Each scene shows the same named points in several views. A view is turned or mirrored, shifted and resized as a whole, has a little noise and may leave points out.

Scene 1
View 1
z_519: [ 20  18  -2  -3  -9   2  -2   4  -6   1   7  -9   5 -13   3  23  -9  23
   7   5 -18   7  -2   4   7  -7]
z_399: [  4   4  -1   7 -17   4   9   0  -1   2   9  15  -6  -9   7  -7 -15 -18
  12   5  -4   8   4  -2   4  10]
z_526: [ 23  18  -4   0  -9   3  -1   4  -8  -1   5  -5   4 -13   5  26 -10  21
   9   6 -20   9   5   3   7  -6]
z_717: [ 16  10 -10  13 -16   5  14   2  -8   1   4  16   0  -6  15  11 -17  -8
   7   6 -17   5  11  -4  12   1]
z_91: [  1   8  11  -9 -10   1  -8   3   4   2  17  -9  -1 -16  -7  -4  -6   6
  13  -1   2   7 -16   5  -5   3]
z_434: [ 15  17   6 -11  -7   2 -10   6  -1   2  13 -19   6 -17  -5  17  -5  27
   9   2 -11   6 -13   7   0  -6]
z_495: [ 11  11   1  -1 -11   3   1   4  -2   0  10  -1   0 -12   1   9 -10   6
  10   5 -10   8  -2   2   3   2]
z_554: [  2   4  -1   7 -19   3  11   0  -1   3  10  15  -4  -6   7  -8 -17 -19
   9   1  -4   4  -1  -3   6   8]
z_696: [  7   8   5   1 -10   5  -3   2  -1  -1  10   4  -8 -16   1   1  -7  -3
  17   9  -5  17   6   4  -3   9]
z_988: [ 20  16   2  -2  -2   4 -10   4  -7  -4   5  -4  -4 -19   1  21  -3  19
  17  14 -17  22  15   7  -3   1]
z_160: [-11   2  24 -13  -8   1 -16   2  12   1  22  -7 -10 -21 -14 -24   0  -6
  21   0  15  17 -17   9 -17  15]
z_182: [ -1   9  18 -13 -10   0 -13   3   8   2  21 -15  -1 -18 -12  -7  -3   9
  13  -3   5   7 -22   6  -9   4]
z_452: [  5   6  -3   7 -19   3  14   1  -1   3   9  14   0  -5  10  -4 -19 -16
   8   1  -6   0  -2  -4   9   5]
View 2
z_452: [ 11  -6 -41  28  -1 -15  -1  -4   5  -3 -41  -7  19   4  -6  10  15   3
   5 -17 -10  18 -11 -19  -4  -4]
z_554: [ 18  -9 -27  26   3 -14   9  -3   0  -9 -35  -5  14  -2  -4  12  18   2
   4 -14  -8  10  -4 -17   4  -6]
z_988: [  1  14  -2  -3 -15  -5   8 -17  17  -8  16  10  33  -1  33  -3 -11 -10
  -1 -11 -31   4  11  16  -5  46]
z_696: [ 12   2  -7   9  -5  -8  13 -11   7 -11  -5   4  22  -3  16   7   4  -6
  -1 -11 -21   3   4   2   0  22]
z_526: [ -9  13 -26  -2 -13  -6  -6 -18  14  -1   0   9  35   8  27  -7 -12  -9
  -2 -16 -28  15  -3  14 -24  39]
z_495: [  5   3 -16   1  -2  -9   3 -11   1  -6  -9   5  24   0  14   3   1 -10
  -3 -13 -19   6  -5   7 -13  19]
z_91: [ 13  -8   5 -14  14  -6  10 -11 -20 -12  -9  11  11  -6   4   7   6 -22
 -10 -18 -16 -11 -13  13 -18   5]
z_160: [ 34 -19  37 -15  30  -5  30  -7 -33 -26  -3  10  -2 -18  -6  20  19 -25
 -10 -12 -13 -28  -6  11   5  -4]
z_182: [ 14 -10  14 -24  22  -4  12 -12 -29 -15  -4  14   8  -9   1   8   7 -29
 -14 -19 -17 -17 -18  19 -23   4]
z_434: [ -8   6  -6 -25   3  -1  -4 -18  -8  -4   5  17  25   3  20  -5 -12 -24
 -11 -20 -26  -1 -14  27 -37  28]
z_519: [ -9  11 -25  -9 -10  -4  -6 -19   8   0   0  11  34   8  24  -8 -13 -15
  -6 -19 -27  12  -9  18 -31  35]
z_717: [  4   7 -43  31 -15 -14   0  -7  20   0 -26  -5  30   7  11   4   6   6
   8 -13 -16  23   0 -14  -1  16]
View 3
z_434: [ 11  -9 -12   3  21 -13   8   6  -1   2   2 -41  -2   9  -3  -1  -2  14
  16 -21  -7  12  -8  -1 -22   5]
z_526: [  9   1 -12   5  27  -5   8   4   8  14 -11 -38   3   2  -6  -7   6   6
  18 -10 -12  19  -4   8 -25   4]
z_91: [ -3 -16 -15   2   2  -7   6   6 -12 -22   6 -16  -1   9   4  -6  -2  18
  -1 -24   0   3 -12 -20   5  -7]
z_988: [  4   2 -11  -5  23 -15   3   3   6  11 -13 -35  -8   4  -5  -5  -1  -5
  19 -19  -6   4  -6  15 -11   9]
z_399: [-15   1 -17   5   9  10   4   1  -1  -8 -26  -1   9  -6   4 -19  14   1
  -5  -4  -5  14  -6 -10   9 -11]
z_452: [-11   2 -17  11  12  19   9   2  -1  -4 -24  -5  19 -10   3 -20  21  10
  -5   5 -11  27  -5 -16  -3 -15]
z_160: [-12 -19 -16  -5  -7 -13   0   5 -17 -34   7  -7 -10  12   5  -4 -10  13
  -6 -32   8 -13 -13 -23  24  -5]
z_717: [ -6   8 -15   8  20  13   5   0   8   9 -31 -13  14 -10  -1 -18  19  -1
   6   5 -13  24  -4   1 -10  -7]
z_495: [  2  -3 -14   4  15  -1   7   3   0  -1 -10 -24   3   1  -1  -9   6   8
   7 -12  -7  13  -8  -5 -11  -4]
z_554: [-14   0 -18   8   8  14   5   2  -2  -9 -23   0  13  -7   3 -19  16   5
  -7  -1  -6  18  -7 -14   6 -12]
z_519: [ 11  -3 -12   6  25  -8   9   3   4   8  -5 -38   3   3  -4  -5   4  11
  16 -13 -12  19  -6   3 -26   3]
View 4
z_160: [ -1  38 -15 -12 -11  17  12 -20 -37 -24  17  -8  46  14  -6 -49  -2  15
  49  -6  16  -5  46 -17 -32  40]
z_434: [ 12   4  27  -6  21  -5  -6  15  -5 -18  29  -4   9  27 -30 -18  40 -12
  -6 -20 -23 -10  16  23  -5  26]
z_91: [ 10  20   5  -6   1   7   5  -2 -19 -16  16  -2  22  13 -12 -28  10   0
  21 -10  -7  -4  31   6 -16  26]
z_182: [ 13  24   0  -5   3   3   6  -1 -27 -18  28  -7  28  18 -12 -38  12  -4
  23 -12 -12  -3  40  -1 -26  31]
z_696: [ -8  14  15 -14  -5  23   2 -15  -1 -23  -8   9  12  11 -11  -5   7  15
  23  -4  16 -15   7  19   3  24]
z_988: [-14   0  39 -18  17  12 -12  -6  16 -35   4   5   9  31 -38   2  40  11
   1 -16   8 -23  -8  33  18  34]
z_519: [  8  -5  37  -6  18   0  -9  11  13 -18  13   4  -5  22 -28   2  34 -10
 -11 -15 -22 -12  -1  38  12  16]
z_495: [  5   4  21  -6   3  13   1  -1   5 -15   0   9   1  11 -12  -3  12  -1
   7  -7  -6  -9   7  27   2  16]
z_399: [ -1  15   0  -2 -23  30  10 -20  -5  -7 -20  17   1  -8  11  -3 -24  13
  32   7  15  -4  14  19  -2   6]
z_526: [  5  -9  41  -7  17   6 -10   8  18 -17   3   8  -9  22 -28  10  34  -8
 -10 -12 -17 -14  -8  42  18  15]
z_717: [  2  -7  25  -1  -9  25   1  -9  23  -5 -29  23 -23  -6   0  24  -5   4
   8   4   3 -10 -13  44  22  -8]
z_452: [ 14   3   9   5 -20  23  10  -9   7   6 -25  21 -18 -18  17  12 -25  -2
  16  11  -4   0   4  32   3 -15]
View 5
z_495: [ -7 -21   3  -2  -9   3   7  31  20 -10  13  -2   7  18   8  27  -8   4
 -24  -5  -9   5   9   7  -1   5]
z_988: [-15 -13 -32  16  14  -7  19  38  27 -14  19  -1   4  19  14  30  -9 -21
 -45  14  -1   6  18  33  -6   9]
z_182: [ 15 -26   2  -9 -28  29 -22  58  40   2   9 -17  -5   4   9  18 -46  -6
 -34  -3 -36  39  -7  12   4   1]
z_519: [-33 -24  -3  11   7  14   6  44  27 -14  30   1  19  27   8  43  -5   0
 -33  14  -8   0  11  16   7  13]
z_452: [  1 -20  31 -18 -22 -10  14   3  -4 -13   5   4  14  22   5  24  12  32
   3 -33   1 -16  16 -23  -7  -1]
z_696: [ 14 -14 -12  -5 -13 -14  15  24  19  -8   2  -2  -5   7  10  15 -12  -4
 -27 -16  -7   8  14  11 -10  -2]
z_160: [ 55 -17  -6 -20 -47   6 -17  43  35   8 -15 -22 -23 -13  10  -5 -54  -9
 -30 -29 -34  45  -7   8  -9 -11]
z_554: [ 18 -13  21 -17 -23 -25  22  -2  -4 -13  -3   2   3  16   6  16  10  24
   0 -35   2 -12  18 -15 -13  -4]
z_434: [-23 -27  -3   6  -2  31 -10  59  36  -8  26  -6  11  21   8  38 -25  -5
 -37  14 -22  19   1  21   8  12]
z_526: [-35 -22  -8  12  14   8  14  37  23 -16  28   2  18  29   9  42   2  -1
 -32  15  -3  -4  16  19   3  14]
z_399: [ 20 -13  15 -14 -22 -22  19   5   3  -9  -3   0   0  12   7  12   2  16
  -7 -33   0  -6  17 -10 -14  -4]
z_717: [-15 -15  11  -4  -1 -20  27   4   0 -19  13  10  14  26   6  30  23  18
  -9 -14  12 -23  27  -7  -8   5]
View 6
z_182: [ 25  19  -3  46  49   4   4   5   3 -19  -4   6  -3 -15  -8 -16 -35 -23
  19  -1  -5  11  38 -37  -1 -12]
z_91: [ 25  14  -2  35  33   3   5   0   5 -13  -7   6   2 -11  -5 -16 -30 -20
  14  -1  -8   7  29 -30  -3  -9]
z_399: [ 19   7   2  -6 -21   7   5 -11  19  19 -20   7  18   9 -19 -12 -28 -18
 -19  11  -8   4  23  -4   2  10]
z_554: [ 23   0   4   0 -27   6   4  -8  20  12 -16   8  21   5 -20  -9 -31 -20
 -19  16 -11  10  27   0   3   7]
z_696: [ 20  24  -1   0  14   3   6 -16  11  11 -17   5   9   9  -1 -20 -22 -13
  -4   2  -4  -7   9 -26 -10  -2]
z_495: [ 22  13   5  16   4  -2   6  -5   7 -10 -15   3  20   1   7 -21 -16 -19
   3   7 -17 -10   8 -17 -21 -11]
z_434: [ 27  17   4  43  34  -7   6   1  -4 -36 -10   3  14 -13  28 -26  -9 -21
  24   2 -22 -13   4 -33 -38 -30]
z_160: [ 21  30 -10  32  63  14   7  -2   7  11  -5   8 -19  -9 -31 -14 -48 -15
  15 -10  14  22  51 -47  24   7]
z_717: [ 20   2   9 -14 -41  -1   4 -15  18   7 -22   2  33  15   3 -15  -9 -17
 -19  18 -23 -14  -4   4 -25  -3]
z_452: [ 23 -10   9   4 -43   3   3  -6  22   1 -17   8  31   3 -16  -7 -27 -26
 -21  21 -20   6  22  12  -5   2]
z_526: [ 22  15  11  12  -1 -11   5  -9   1 -22 -16   1  27   3  33 -28   4 -17
   8   9 -28 -27 -18 -20 -46 -25]
z_988: [ 19  36   2   2  23  -6   9 -19   2  -3 -19  -1  12  11  30 -31   4 -10
  11  -2 -13 -32 -20 -36 -39 -15]

Which points are out of place in each view (at most two, in the order of its rows)? Write - if all are in place.
view 1 -> z_452
view 2 -> z_696
view 3 -> z_434, z_91
view 4 -> z_399
view 5 -> z_182, z_554
view 6 -> -
